Points on a hilly landscape, in no order, each with its height.
From any point a ball rolls to the lowest of the 2 points nearest to it. It stops when none of these is lower. Distance is the straight distance between rows; heights are no part of it.
z_680: [ 75 129 130 119  86 147 136 119  81 135 117  98 177  67 142 149 125  95
 124  99 102 160 122 104 123  68 164 119 148 145  85 153 183 147 122 106
 109 123 172 160 132 112 118 121 130 147  97 102  97 110 118 115 128 159
 120 119 151 179 143 183 102 184  74]  h=4.42
z_383: [129 140 171 135  62 133 147  79 121 128 167 186 187 109 131 131 123 108
 166 141 135 121  74 125  75  63 136 172 133 142  88 152 143 108  70 167
  83  76 158 133 155 107  88 131 146 125 153 100 136 170 141 187 135 121
  83 125 150 116  78 123 138 121 113]  h=2.11
z_807: [119 103 151 150 147 108 134 128 166 113 159 151 153 172 101 110 116 144
 133 133 120  99 102  68 170 146 103 155 107 131 116  68 110  99  87 117
 143 152 107  75 128 121 138  56 149 168 162 144 143 124 143 185 125 165
 127 106 174 107 177 131 127 108  79]  h=3.90
z_594: [178 132 136 135 112  89 190  95 144 134 157 162 144 142  61  92 101 148
 124  70 119  91  70 133 126 118  90 127 133 183  80 120 132  92  77 149
  86  98  93 117 101  97 105  78 131 111  90 100 169 146 156 168 119 116
 131 183 170 124  87 114 165 133 128]  h=1.54
z_161: [109 117  97 137 198 134 135 177 137  93 126  99 107 125 142 103 118 159
   6  91 131 123 133 169 180 160 112 161 173 191 132 136 140 171 162 139
 162 174 105 176  90 101 162 113 112 155 135 135 123  81 100  84 187 167
 153 158 146 157 153 108 160 132 127]  h=4.21
z_719: [ 72 147 184 130 112 148 106  79 140  85 130 144 164 101 159 129 134 124
 164 208 140 113 179 135  63 153 140 161  98 131 170 136 141 151 140 180
 137 101 136  99 104 193 114 203 109 144 178 142  99 110 129 164 120 134
 148 162 127 155 152 104 119 100 103]  h=4.19
z_954: [ 53 118 152 107 180 145 162  95 122  89 116 145 128 109 140 133 132 153
  61 135 138 137 124 141 152 134 107 128 150 144 125  94 142 123 144 102
 124 149 144 119  82 115 158  89 113 149 123 138 118  96 163 148 174 161
 156 147 155 111 188 107 138 121 126]  h=2.78
z_499: [159 112 133 158  84  93 114  82 128 119 155 133 167 180  93 129 100  68
 201 146  83 118 112  80  88  94 160 155  98 120 131 153 115 118  44 165
 106  86 128 119 138 151  94 116 145 114 151 137 131 160 103 154  31 152
 120  94 136 135 110 150 128 126  84]  h=5.46
z_260: [ 92 128 102 127 152 125  93  88 125 127 103  70 123 137 147 149 124 129
 130 101 160 110 103 128 174 133 121 112 155  96 105 118 135 112 167  34
 169 152 135 111 135  94 139 102 127 142 137 114 170 111 168 111 130 135
 132  95 136 122 162 166  82 151 166]  h=7.73
z_157: [149 124  80 122 159 119 179 153 104 173 107 106 118 119 132 135 148 119
 101  46  97 123 104 121 144 116 153  86 152 147 100 150 124  67 133  50
 108 149 166 162 126 130 164 119 103  78  90  79 154 124 144  95 151 126
  76 116 133 166 126 190 103 171 128]  h=4.96
z_994: [ 92 140 178 119 107 144 153  87  99  63  77 156 155  74 197 145 164 138
  94 137 166  84 162 120 116 127 120 165 148 137  87 140 150 106 103 119
 119  94 155 124 121 149 121 172 173 149 153  99 127 136 115 158 160 112
 131 144 210 115 103 116 131 157  86]  h=3.12
z_875: [186 132 102 121 105 115 142 137 160 125 109  87  89 111 135 132  85 142
 136 140 125 140 155 135  92 153 106  76 130 100 133  98 111 104 142 149
 100 121  72 134  93 136 136 115 104  83  83 138 104 112 115 107  76 108
 135 171 116 115 107  97 108 150 187]  h=3.14
z_29: [141 126  82 129 121 113  75  91 136 110 109  79 121 122 134 164 100 114
 173 124 146 145 131 140 134 139 125 111 146  87 105 126 103 120 152  87
 153 120 114 125 144  97 132 123 131 115 114 135 155 135 154  92  62 125
 137 102 117 121 147 136 107 145 161]  h=7.93
z_459: [131 138 161 144  98 110 131 148 148 122 147 162 144 138 160 157 159 117
 116 151 115 140 122  92  96 111 135 158 122  87 122 109 131 106  80 133
 103 107 163 130 135 173 160 116 145 159 166 129 130 121 133 172 131 114
 101 102 133  95 133 115 127 114  87]  h=8.81
z_959: [223 101  72 128 122 120 128 158 103 147 110 109  91 132 116 169 116 110
 177 123  78 145 163 129  93 142 140  70 109  63 139 150  86 123 116 139
 114  97  96 184 137 159 144 119 116  61  78 150 113 156  88  60  31 106
 126 121  94 135 103 146 131 159 156]  h=4.03
z_290: [107 116 126 130 190 101 118 117 120 114 148 153 145 153 120 139 116 113
 126 112 121 163 125 143 170 124 140 149 141 182 130 127 130 124 124 130
 139 149 165 142 112 106 141 121 146 150 120 114 125 135 138 138 160 164
 119 106 135 132 170 147 162 105  86]  h=2.24
z_395: [111 111  73 145 181 116  82 185 179 162 147  46 115 173 113  79 140 167
 142 122 150 101  92 133 188 169  84 127 151 142 157  86 145 169 154  87
 187 177  78 104 161  82 125  87  86 189 134 149 141  95 145 107 133 157
 157 137 105 122 162 110 101 104 191]  h=6.79
z_394: [124 131  48 128 127 131 142 190 128 153 114  90 101 121 134 154 140 123
  84  73  91 143 120 134 136 100 183 111 143 120 121 164 120 133 143  56
 110 152 150 190 151 128 155  87 101 114  97 120 120 115 135  55 128 125
 122 119 113 177 138 186 103 170 146]  h=5.22
z_739: [162 108  67 166 172 122 115 160 152  60 105  94  85 110 149 132  89 161
  37 107 129 128 171 144 157 187  78 148 168 152 119 109 107 148 139 153
 167 159  70 187  89 123 162 106 116 127 140 161 128  91 100  72 123 172
 150 155 142 159 145  80 156 143 134]  h=4.58
z_903: [203 135 101 132 115 110 158 152 139 128 127 154 102 101 151 150 137 156
  92  77 132 116 120 108 116 150 119 120 152  88  82 101 112  71  95  89
  84 113 142 136 133 173 181  85 125 109 125 106 182 133 155 137 131  71
  89 129 171 112  91 120 132 150 135]  h=4.97
z_992: [ 55 153 150 109 120 155  84  94 149 118 131 113 148  98 110 110 124 122
 162 193 153 147 149 161  92 127 140 141 111 157 188 140 135 184 182 160
 158 130 123 109 108 122  95 181 118 153 149 148  80 123 136 122 132 151
 158 149 103 140 155 111 101 108 123]  h=4.50
z_162: [194 154  83 123 109 126 176 160 144 155 128 107  93 115 127 128 118 153
 143  86 136 116 104 123 100 138 122 104 126  86  80  86 108  78 113  84
 109 125 106 119 143 146 148  65  80  81 111 122 206 116 165 109 124  81
  85 147 126 120  98 122  99 141 180]  h=4.68
z_683: [125 119 158 118 180  98 151  97  97 165 105 143 127 151 134 106 163 118
 131  90 133  78 119 127 170 148 116 119 126 150 117 116 130  70 134 100
 145 142 156  82 124 148 140 184 151 122 153  86 174 155 175 164 184 103
 106  98 147 116 115 157 135 106 128]  h=2.38
z_673: [163 162 102 115  85 169 101 163 126  82  88 101 121  77 135 131  70 162
  75 171 108 159 199 167  98 136 149  96 158 135 154 183 113 176 196 169
 112 129  86 178 118 132 138 164 127 106 124 132  43 107 109  57 100 125
 154 152 121 171  90 111 112 156 143]  h=4.95
z_843: [ 77 124 184 100 114 193 159  69  68 118  89 172 163  49 165  97 141 151
  91 136 174 112 130 128 136  87 112 163 161 159  78 122 175 128 118 150
 106 106 166 122 135 105  84 156 161 151 121  89 127 134 113 157 201 136
 137 143 184 128 123 127 140 157 108]  h=2.80
z_337: [114 106 155 133 176 128 141 120 145 118 172 207 140 146  99  98 114 131
  89 119 145 141  86 129 153 153 104 162 120 190 122  86 123 110 112 156
 125 162 141 109  91  99 120  89 135 144 146 146 139 146 131 183 194 162
 107 143 146 106 143 122 179 105  97]  h=1.62
z_469: [ 81 146 193 148 114 142 160 116 143 164 141 214 147 115 126 108 143 137
 139 132 157  97  89 117 115 121  84 150  97 136 145  87 146 106 141 149
 132 140 156  77 119 114  96 135 163 143 173 137 136 161 163 207 218 126
  99 124 156 107  93 145 105 119 116]  h=2.00
z_442: [ 90 123 116 125 116 146  74 134 120  91 140 132 154 137 127 158 135 104
 124 158 121 184 123 144 125  87 152 160 130 118 138 177 123 181 130 126
 150 120 166 195 163 115 122 116 142 148 134 148 104 129  89  82  91 146
 133  92 100 127 167 121 148 116  78]  h=3.06
z_102: [196 145  61 156 113 131  83 186 151  86 105 162  40 102 153 184 113 128
 113 121 127 148 213 108 116 190 141  80 132  66 194 125 106 131 158 134
 127 140  89 156 117 176 149 115 145 117 143 173 105 154 126 103 119 109
 144 125 117 157  72  93 122 142 158]  h=5.15
z_732: [159 145 140 109  80 137 121  87 100  74 134 167 170  54 188 190 115 156
 179 155 133 150 167 171  78  99 117  99 168 124  92 208 139 131 118 133
  83  56 155 147 139 124 141 183 121 100  96  93  78 154 139 125  86  99
 129 183 160 148  76 101 134 128 134]  h=8.26
z_515: [100 133 145 128 115 136  63  96 159  98 137 125 143 167 104 116 123 105
 180 215 145 151 140 123 110 123 139 152 102 127 180 139 125 165 129 168
 157 128 119 110 157 136  90 144 130 156 160 152 106 136 116 133  67 159
 143 104  94 111 150 105 134  87 115]  h=4.83
z_220: [102 169 130 119 127 116 120 188 142 193 146 143  95 143 151 144 189 110
 154 142 125 125 134 119 132 117 147 102 109  89 172 130 141 119 144  97
 147 133 155 130 156 165 143 165 149 143 153 135 128 153 162 135 169  92
 113  97  87 103 104 124 114  99 132]  h=7.12
z_591: [168 114 123 127 169  99 102 133 146 155 126  87  95 177 115  94 117 121
 156 156 101 121 144 120 142 169 124 110 110 126 170  77 114 129 117 170
 145 152  81 104 120 180 141 169 123 127 111 144 127 118 129 128 100 116
 157 117  82 119 164 109 160 105 150]  h=3.44
z_747: [ 72 103 164 117 186 127 160 136 104 166 118  45 138 157  96  63 139 143
  91  92 126  88 101 133 180  97 100 135 139 193 137 111 152 164 173 120
 147 146  98  86 104  84  99 131  92 170 114 115 109  73 120 127 192 169
 188 134 129 132 189 137 106 121 168]  h=7.32
z_177: [167 137 126 107 129 100 155 179 130 200 154 157 110 143 114 112 171 100
 143 106  98 138 110 116 127 122 141 113 106 122 134 127 106  92 116 120
 112 129 153 146 147 164 151 142 129  89 122 119 146 167 135 128 142  78
  77 107  84 111  96 146 131 109  98]  h=6.91
z_313: [178 153 101 132  61 146  97 173 138 151 147 171  56 180  87 156 183 103
 155 179 153 117 144  98 101 147 112  99 109  48 184 124 121 121 101 165
 144 137 114 112 182 193 122 145 153  97 144 164 183 159  91 135  99  76
 106 118  64 102  89  55 150 110 137]  h=5.66
z_676: [158 144  99 136  87 139  88 140 181 110 132 150  84 130 127 162 124 124
 158 172 156 149 148 132  93 173 113 117 111  78 176 119 111 137 137 159
 131 140 106 111 129 156 122 143 134 108 131 163 145 149 120 136  96 102
 127 141  93 114 101  80 148 111 160]  h=5.41
z_33: [207 131  83 143  93 115 121 163 104 142 120 160  66 133 118 184 166 111
 165 136 114 131 153 114 106 117 152  81 100  47 133 164  88 121 102 103
 127  95 131 175 169 160 137 119 114  68 111 165 159 165  87  73  29  79
 104 115  91 110  80 109 143 139 134]  h=3.74
z_504: [ 89 113 182 103 162 148 181 124  91 151  94  91 122 120 116  65 142 139
  71  96 135 114 130 125 157 123 115 136 117 205 111 111 157 143 164 144
 126 136 118 113  96 113  91 171 125 132 100 103 115 106 110 131 201 134
 155 144 138 138 147 133 141 141 127]  h=7.59
z_527: [123 165 142 109  99 143 152  75 117  79 132 184 152  45 159 199 109 140
 161 124 162 142 145 171 104 117 114  72 153 138  79 165 171 109 138 109
  95  79 132 124 103  88 119 140 137 104  94 110  97 165 161 145 122 127
 120 183 184 137  73 104 116 150 134]  h=8.40
z_887: [168 113 132 136 160 117 110 131 161 112 126  90 118 174 112  98  77 124
 134 162  99 156 150 136 122 169 112 139 106 151 168 121 125 165 139 207
 137 141  68 134  97 160 129 172 114 112 103 152  90 102  81 113  90 152
 144 144  87 138 165 108 160 115 119]  h=3.91
z_411: [131  96 121 145 151 112 117 148 158 105 106 115 120 143 125 120 128 142
  90  96 145 100 125 101 175 179  98 150 127 129 107  86 125 116 118 111
 143 166 108 110 120 124 134 104 150 158 146 125 167 118 115 141 135 147
 135 117 169 117 150 124 148 139 110]  h=4.36
z_76: [195 119  93 149 136 124 102 133 149  94 122 133  85 141  83 178  92 126
 195 169 136 171 175 182  84 181 109  83 124 111 180 159  91 158 147 186
 159 133  72 136 107  81 123 129 118  82  97 180 104 156  92  84  38 161
 140 157  82 128 112  95 146 115 151]  h=5.90
z_869: [174 107 130 116 104 101 159  94 136 133 112  83 139 126  98 109  88 117
 161 116  99 114 127 119 105 131 105  89 110 136 105 110 123 100 105 176
  83  92  73 113  97 132 107 135 129  89  77 112 119 128 110 143  51 112
 141 163 141 132 112 120 133 155 146]  h=2.68
z_410: [ 54 142 181 120 139 158 163 111 147 136 130 180 129  87 150 127 145 145
  93 141 158 127 118 127 112 119 107 128 114 116 138  88 159 118 152 115
 114 133 153 103  97 122 124 114 139 159 142 140 115 128 163 178 204 141
 127 143 148 103 130 124 114 129 126]  h=2.36
z_267: [ 80 115 170 128 198 129 157  83  85 185  99 143 131 168 108  86 148 129
 141  87 143  71 116 129 196 128 104  95 123 184 143 112 143  93 173  96
 163 163 146  64 109 111  94 176 131 136 147  93 143 141 171 159 219 142
 138  96 136 135 130 171 121 116 162]  h=1.82
z_966: [ 74 121 102 105 101 154  81 137 147 162 150  60 140 128 109  99 151 129
 119 155 155 147  75 134 126  93 154 155 131  91 149 118 126 183 161  90
 141 131 137 126 164  83 106  82 106 168 131 142 127 104 128  87 117 133
 157 122  83  97 163 142  86 135 170]  h=6.30
z_855: [144 137  81 125 138 121 140 223 156 166 139 105  84 145 111 135 136 130
 110 115 112 164 130 145 136 129 146 116 117 134 146 124 109 133 152 109
 119 144 120 179 139 139 144  99 103 116  89 132 118 118 112  71 119 132
 119 126  89 127 149 135 143 129 140]  h=5.50
z_746: [135 163 147 147 104 108 149 128 150 132 166 207 133 127 138 188 149 115
 167 154 130 149 109 138  90  98 125 127 122  99 133 144 115 108 100 118
 113  92 164 150 126 127 148 113 142 115 146 150 139 173 166 166 117 111
  82 114 119  82  97 107 130  98 110]  h=8.67
z_848: [205 111  64 170 156 125 100 145 139  77  95 106  47 102 156 149 101 151
  74 115 129 109 202 112 142 206 105 115 154  73 165  90 105 140 140 154
 144 148  62 156  90 180 157 113 121 121 133 166 133 111 123 104 120 129
 160 137 142 154 118  94 155 148 170]  h=4.90
z_648: [107 102 123 132 138 155 155 103  95 183 154 184 160  97 142 116 133 134
 111 101 131 166  71 130 142  67 156 164 158 126  97 130 128 116  96 111
  91 138 205 170 146  90 128  74 136 139 124 116 156 132 127 149 197 149
  87 107 112 121 150 173 139 144 106]  h=1.94
z_488: [ 96 130  89 131 134 152  81 152 171 130 132  83 110 120 120 110 127 147
 103 143 161 140 114 151 138 148 111 140 133 117 152 101 127 171 178 113
 157 158 110 125 137  95 126  96 102 161 141 145 134 101 139 101 143 142
 150 136  95 114 153 101 112 108 176]  h=6.53
z_815: [109 136 140 123 158 123 109 119 143 158 130 132  98 142 115  92 136 124
 147 146 133 116 132 141 132 170 124 123  97 157 160  88 115 134 154 163
 163 158 113  72 124 144 111 199 110 125 129 141 141 144 168 162 155 109
 150 138  84 130 128 120 147  86 162]  h=2.94
z_336: [111 162 111 143 100 138  80 151 170  65 114 164  91  76 188 195 127 142
  95 147 135 139 188 122 103 162 140 115 129  84 168 152 127 145 166 114
 128 125 111 147 118 173 141 151 154 142 168 163  78 139 138 122 134 123
 148 132 141 144  95  99 103 141 127]  h=5.35
z_334: [ 91 120 188 168 124  98 118 154 120 136 158  99 181 205 143  98 147  99
 180 136 111  92 137  59 140 116 197 173  72 104 135 111 149 130  46 139
 151 121 138  93 152 172 137 104 134 198 190 125 134  74  99 167 115 145
 140  83 139 142 160 145 101  85  55]  h=6.06
z_319: [125 173 100 113  59 175 100 182 138 175 131 151  64 146  96 127 174 119
 162 158 178 122 117 131  94 144 126 118  92  68 156 100 115 123 138 140
 158 148 138 102 189 134  93 123 135 100 148 156 193 144 132 117 143  69
  96 132  60  85  86  91 116 111 185]  h=5.87
z_517: [ 76 125 186 147 130 139 155 107 145 125 142 196 146 153  76  80 109 128
 115 133 143 100  95 100 147 140  75 151  88 181 139  69 139 115 123 161
 147 157 125  51 104  84  76 103 144 145 163 149 128 160 138 213 188 160
 125 133 174 117 118 138 125 117  98]  h=1.58
z_385: [115 116 123 121 118 127 181 136 105 158  98 117 147  92 141 131 143 115
  75  65 107 117  99  93 154 100 153 111 151 143  71 137 150  99 107  68
 100 150 164 146 113 128 145 106 124 127 103  95 144 126 113 120 150 134
  96 114 172 159 127 189 102 197  82]  h=4.71
z_580: [109 129 165 127 137 128 135  99  94 124  83 174 131 115 171 135 185 139
  97 115 179  62 133 124 140 150 107 169 142 118 103 120 143  91 130 111
 143 128 172 103 132 138 128 195 183 152 188 100 159 144 144 170 202  96
 105 120 187 102 102 145 137 149 123]  h=2.84
z_413: [130 107 103 129 122 127  91 126 135  92 140 161 152 120 140 159 117 114
 107 114 131 172 111 144 133 118 141 168 144 142 100 144 105 131 115 131
 120 143 180 179 143 113 138 101 151 138 135 131 132 137 101 117 128 128
 105 109 127 120 150 124 168 130  96]  h=2.70
z_765: [100 127 136 132 197 135 151 110 106 189 122 132 100 144 104  80 137 128
 144  98 150 123 108 156 161 134 119 111 123 175 152  90 113 114 183 131
 159 152 139  84 112  89  97 161 103 119 121 119 142 127 177 133 213 136
 137 123  72 130 141 144 129  96 191]  h=2.40
z_98: [ 98 121 149 150 170 120 160  99 120 167 163 165 158 170  85  95 109 124
 136 117 122 104  96  97 188  91 119 151 126 169 116  91 113  88 114  89
 141 150 148  71 125  98 114  74 113 150 161 115 141 134 179 177 172 179
 119  86 159 108 164 179 118 108 113]  h=3.37
z_545: [ 82  97 119 144 162 127 124 177 148 188 131  50 125 162  93  67 134 159
 121  95 146  68  76 115 183 138  71 128 121 153 127  81 146 149 176  92
 162 165  92  80 139  63  92 101  84 171 140 142 137  91 122 125 189 143
 159 139 124 119 161 135  92 120 199]  h=7.04
z_775: [143 134 147 136 123 125 195  70 110 155 138 187 155 136  75 101 108 148
 116  71 159  88  69 134 157 100  84 148 140 172  65 101 134  86 112 121
 107 117 131 103 115  69 101  71 130 117 121  92 193 149 174 178 175 124
  98 143 183 107  93 152 146 140 140]  h=0.98
z_142: [205 142  94 143  94 122 113 130 154  96 147 168  73 127 109 191 118 138
 209 158 145 144 164 161  70 170 121  79 111  56 172 165  93 145 127 152
 120 107  97 129 116 131 126 108 129  72 101 175 137 162 101 107  49  96
 135 178  96 113  65  65 142 115 187]  h=5.65
z_317: [190 108  91 151 176 105  96 142 142 143 132  85  77 174  90 129  98 114
 221 182 118 152 162 163 132 164 116  76 129 129 191 121  90 141 129 179
 195 137  56 149 133 102 128 122 113 113  82 184 100 138 116  61  34 181
 147 126  78 125 153 118 139 121 147]  h=6.19
z_5: [ 98 156 114 125 113 144 101 129 122  51  94 139 128  63 164 203  95 134
  95 128 128 168 178 157 127 133 125  96 159 117 129 168 135 141 178 104
 132 119 126 164 106 118 151 128 154 135 126 133  65 134 141  87 125 150
 148 129 159 163 122 123  99 158 110]  h=5.54
z_51: [138 120 177 175  97  93 133 117 109 121 150 113 183 185 141 121 127  76
 194 136  95  90 143  54  91 109 190 173  96 109 122 123 127 109  20 161
 131  85 146 113 140 181 125 133 141 140 193 121 134 107 102 173  70 137
 109  78 139 138 128 148 110 110  60]  h=5.74
z_303: [ 91 136 156 115 142 123 128 118 120 133  93  99 113 161 151 141 163 153
 110 104 152  56 106  82 181 138 110 115 124  72 100 101 164  95 138  36
 162 155 122  62 135 132 146 112 152 166 162 129 180 105 158 149 165 118
 146  86 172  96 144 163  69 157 145]  h=7.51
z_122: [201 133  53 129 115 116 169 172 144 182 130  89  81 126 104 149 112 125
 181 104 111 134 122 121 101 133 141  86 111  96 110 110  75  92 110  90
 125 124  96 170 147 139 147  76  81  56  95 147 168 134 124  69  58 105
 100 149  91 137 114 134 109 155 165]  h=4.37
z_749: [ 98 145 145 120  66 134 132 134 122 137 123 117 157  90 155 160 133  97
 152 142 105 161 132 103  79  77 169 110 118 111 104 157 148 130 109 108
  95  96 158 165 148 142 126 136 129 124 118 120  88 135 106 109  91 124
 102 112 129 150 115 155  83 156  91]  h=4.18
z_505: [103 115 122 119 185 147 129 139 132 104 153  67 147 136 130  90 102 161
  47 122 114 152 110 157 168 114 109 180 161 182 120 131 128 182 153 152
 138 156 116 159 115  98 152 102 105 141 109 127 107  50 109  99 167 163
 163 149 116 136 213 108 156 110 120]  h=3.77
z_328: [164 135 131 102  71 139 143 147 121 146 121 138 129 121 140 123 139 109
 135 163 104 170 140 113  77  98 158 104 108  96 125 167 118 129 107 135
  75 100 154 174 159 169 132 154 109  89  94 114  91 151  81 112  59  91
  95 123  96 128  89 132 137 138 111]  h=3.92
z_784: [129 136  99 141 100 124  91 154 132 115 128 141  88 145 137 189 158 109
 136 167 125 159 148 125 119 102 152 120 116  60 145 152 108 146 126  94
 146 118 153 185 179 143 140 112 125 129 123 163 135 135 110  84  59 116
 125  92  87 106 137 119 144 128 116]  h=3.42
z_498: [106 122 183 120  66 161 157  76 101 142 123 158 181  85 146 103 132 139
 129 121 156  91  76 103 109  80 113 170 128 129  61 113 156 100  80 156
 106 106 151 101 153  98  80 139 149 143 145  90 153 145 133 184 163 120
  96 119 179 118 105 158 120 152 121]  h=2.44
z_462: [ 94 109 140 134 200  96 135 145 130 160 150 107 141 182 113 105 137 137
 125 104 111 111  98 114 195 116 145 139 125 171 138 113 128 112 124  82
 140 170 139 104 128 128 148 102 117 173 118 109 149 105 144 142 172 162
 135  87 136 131 195 165 139 103 115]  h=2.82
z_668: [208 130 118 114 130  91 137  95 129 113 148 152 128 135 119 116 120 140
 160 116 117 142 135 173  85 151 126 114 117 135 119 172 113 125 109 165
  80  77 124 130 121 140 132 180 127  77  92 104 126 146 129 138  94  79
 132 176 110 126  78 103 190 100 148]  h=3.23
z_941: [152 130 160 103 131 122 144  59 119  75 152 181 157 106 152 122 115 142
 120 157 130 156 148 175  76 138 128 141 131 156 120 158 133 140 112 181
  82  89 146 120 106 139 134 188 103 102  98 105 104 134 138 165 118  92
 138 187 132 134 105 102 181  91 125]  h=3.60
z_825: [169 109 132 144 113 113  90  86 139  99 140 139 125 204  81 139 103  81
 214 196 105 144 153 109  99 117 144 133  99 105 182 165 109 145  88 193
 131  99  98 135 145 157  93 126 146 112 134 160 110 162  76 133  18 159
 132  93 103 120 130 112 162 108 116]  h=5.17
z_814: [148 117 102 142 131 140  88 113 131  31 105 161 122  67 145 213  71 150
 125 134 130 174 186 174 104 180 101  94 158 105 136 169 101 155 163 144
 150 125 100 151  92 114 155 136 140 104 124 167  85 145 128  89  79 162
 162 142 146 168 116 106 123 139 124]  h=5.37
z_184: [111 163 113  80  99 163 112 167 107 127 102  81 138  77 140 103 118 137
  97 148 103 146 185 165 107 111 161 106 138 157 158 188 137 164 199 148
 107 114 108 162 135 146 124 196 133 113 118  90  43 111 125  72 149 109
 152 153 119 165 105 139  99 144 138]  h=4.70
z_172: [175 131 146 103  92 122 125 120 124 138 142 155 129 168  97 118 136  91
 173 164 109 152 133 134  83 112 148 130  86 140 137 178 109 121 112 178
  99  87 132 149 156 153  96 186 133  70 111 127 116 167  89 128  71  91
  98 134  83 109  87 112 165 101 113]  h=3.63
z_757: [ 73  86 130 137 205 127 111 144 108 112 149  73 189 157 110  82 143 135
  96  88 112 102  98 139 234 131 118 179 159 175 144 160 178 210 153 100
 162 166 122 107 122  64 121 104 130 211 132 106 120  98  89 126 172 182
 178 117 173 149 179 150 129 103 108]  h=5.19
z_742: [147 133 122 120  84 115  98  65 122  82 111 107 152  93 148 175  95 124
 177 145 131 145 153 152  92 116 124 116 140 102 100 169 112 125 130 132
 110  84 132 133 132 124 125 159 144 104 112 122 118 140 133 113  54 106
 141 131 141 130 116 118 121 139 144]  h=8.11
z_113: [162 152 102 121  76 171  85 129 123  60 102 110 124  68 125 183  62 160
 120 174 138 193 176 188  90 143 121  78 173 128 130 172  97 177 185 143
 141 129  94 167 109  83 145 115 119  95 112 158  64 118 113  50  61 152
 156 152 109 149 116  93  93 153 148]  h=5.16
z_329: [151 152 115 103 111 140 166 163 140 134  85  94  72 101 157 102 112 152
  61 121 125 118 159 124 122 137 125  77 138 128 119  91 131  90 153 119
  85 125  82 136 108 149 141 114  96  94  93 110 105 102 144 107 129  92
 126 166 137 128  92 110 102 155 184]  h=3.52
z_813: [122 133 156  95 118 139 115 143 126 126 108  90 143 132 126  90 112 112
 112 150  99 156 161 131 100 131 145 128  97 161 149 136 145 150 160 176
 107 121 117 136 119 169 117 186 131 118 107 105  72 106  89 112 120 120
 137 138 106 144 139 125 136 125 115]  h=4.35
z_507: [115 157 118 126 127 121 107 167 137 169 120 120  95 146 163 153 176 129
 122 112 137  90 127  96 156 151 124  87 124  66 137  97 156 100 139  73
 153 153 130  87 152 182 165 143 155 155 172 126 164 128 183 147 182  89
 126  91 126 110 118 134  85 127 159]  h=7.29
z_419: [138 100 143 129 134 156 192  63  68 202 145 168 157 102 115  75 116 139
 118  74 135 128  58 119 155  71 127 156 167 147  65 107 126  94  97 118
  90 134 184 121 136  78 113  89 116 111 111  85 184 134 149 162 198 141
  91 114 132 135 131 196 131 159 138]  h=1.55
z_87: [ 61 130 149 136 148 122  78 131 100 107 154  93 189 160 133 110 130  94
 155 130 101 148 139 135 148  90 177 191 127 155 149 176 159 186 111 138
 155 119 168 150 153 126 117 134 150 182 148 113 106 106  93 108 126 155
 151  83 129 158 176 162 131  97  63]  h=5.92
z_291: [143 115 137 116 183 125 159 150 109 131  91 100  84 125 136  74 131 135
  50  87 138 108 157 147 145 179 105 135 131 208 113 120 139 124 163 162
 146 149 103 132  90 138 126 209 119  97 115 111 140 116 116 110 178 119
 133 163 121 152 113 118 160 130 140]  h=7.84
z_44: [150 111 147 107 148  84 166 165 108 188 136 100 142 145 141 103 175 110
 113  91  66 117 109  78 137 120 169 118 109 121 122 128 123  87  84  95
 104 129 157 131 129 205 184 144 126 123 131 107 125 125 121 136 135  93
 103  97 125 136 133 173 107 137  66]  h=6.67
z_107: [130 147 170 128  96 125 122  73 145  93 144 172 151 117 149 136 145 126
 169 199 135 119 144 129  47 137 127 151 107 105 149 139 134 126 107 184
 105  77 141  87 125 179 123 201 119 123 158 139 119 138 154 198 103  94
 132 163 124 114 104  90 153  93 136]  h=3.93
z_88: [101  99 113 130 174 118  56 158 135  92 155  77 191 164 126 105 128 122
 113 112  97 148 110 131 190 133 148 189 142 152 149 166 149 211 123 125
 166 160 122 147 148 107 141  99 145 192 134 120 109 102  76  98 116 169
 164 100 144 153 185 136 146 104  72]  h=5.60
z_367: [122 116 132 138  81 149 141  87  90 147 164 190 180  86 156 149 129 107
 138 132 133 158  68 127 101  47 159 167 158 129  69 151 128 128  64 135
  93 103 198 177 163  88 113 108 133 122 126 123 143 167 126 150 140 134
  74 112 127 128 112 150 142 145 101]  h=1.81
z_320: [121 104 177 139 132  76 159 144  92 172 135 103 171 164 142 117 162 105
 137 105  77  74 103  55 143 108 194 157 101 102 104 123 128  93  50  99
 140 139 158  90 136 178 172 131 130 159 170 121 160  94 126 159 134 121
 113  76 144 139 156 183  90 128  51]  h=6.41
z_197: [128 170 118 139 102 134 151 100 136 127 144 184 137  92 138 204 115 117
 184 108 151 157 116 164 112 105 119  87 126 119  98 154 141 102 137  94
 117  93 160 134 114  78 125 108 148  96 127 125 126 178 171 146 132 122
  76 137 143 106  78 132 103 134 125]  h=8.54
z_549: [140 126 167 110 119 104 161  78 122 131 126 123 148 142  99  89 108 114
 136 119 111 111 114 124 119 117 107 135 106 172  93  97 120 106 115 160
  95  94 111  80 110 123 100 152 124 109 103  95 136 130 155 170 120 105
 135 147 149 121 120 133 149 115 132]  h=2.16
z_647: [ 95  81 128 144 188 120 118 175 145 107 116  81 138 164 120  82 150 162
  63 104 139  71 115 114 210 174 101 172 133 157 127 111 157 167 135 101
 162 181  90 102 118  94 130 107 135 198 136 127 134  89  91 127 163 160
 171 130 166 129 167 121 146 117 117]  h=4.78
z_665: [ 54  99 149 103 193 148 182 122  91  97 127  96 151 128 127 107 136 154
  50 110 115 132 113 133 193  94 113 154 173 180 115 125 155 147 141 105
 117 147 139 138  95 101 147  68 118 159  97 105 117  65 115 128 191 183
 160 148 157 132 214 126 142 131 112]  h=3.26
z_141: [111 146  98  89  67 161  94 157 136 189 127  87  89 132 118 113 157 125
 132 160 156 129 107 131 101 111 166 114 111  77 140 102 112 141 154  95
 140 136 128 123 175 120 107 109 109 126 139 150 153 116 139  90 119  80
 131 130  61  86 117 121  88 146 193]  h=6.08

Two balls start at each pair of points below. Name the first point that both come to, or write none.
z_527 / z_814: none
z_320 / z_157: z_668
z_394 / z_220: z_668
z_162 / z_197: none

Where does a ball stop that starts at each point below?
z_113: z_267
z_848: z_517
z_746: z_668
z_504: z_676
z_44: z_668

Call two points neighbours if one is among the 2 nearest of the other. Go from one point of each pair to the other, from neighbour to neighbour, staying as low as possible. Name the highest point that can't be avoided.
z_367 / z_290: z_162
z_775 / z_367: z_648
z_775 / z_267: z_994
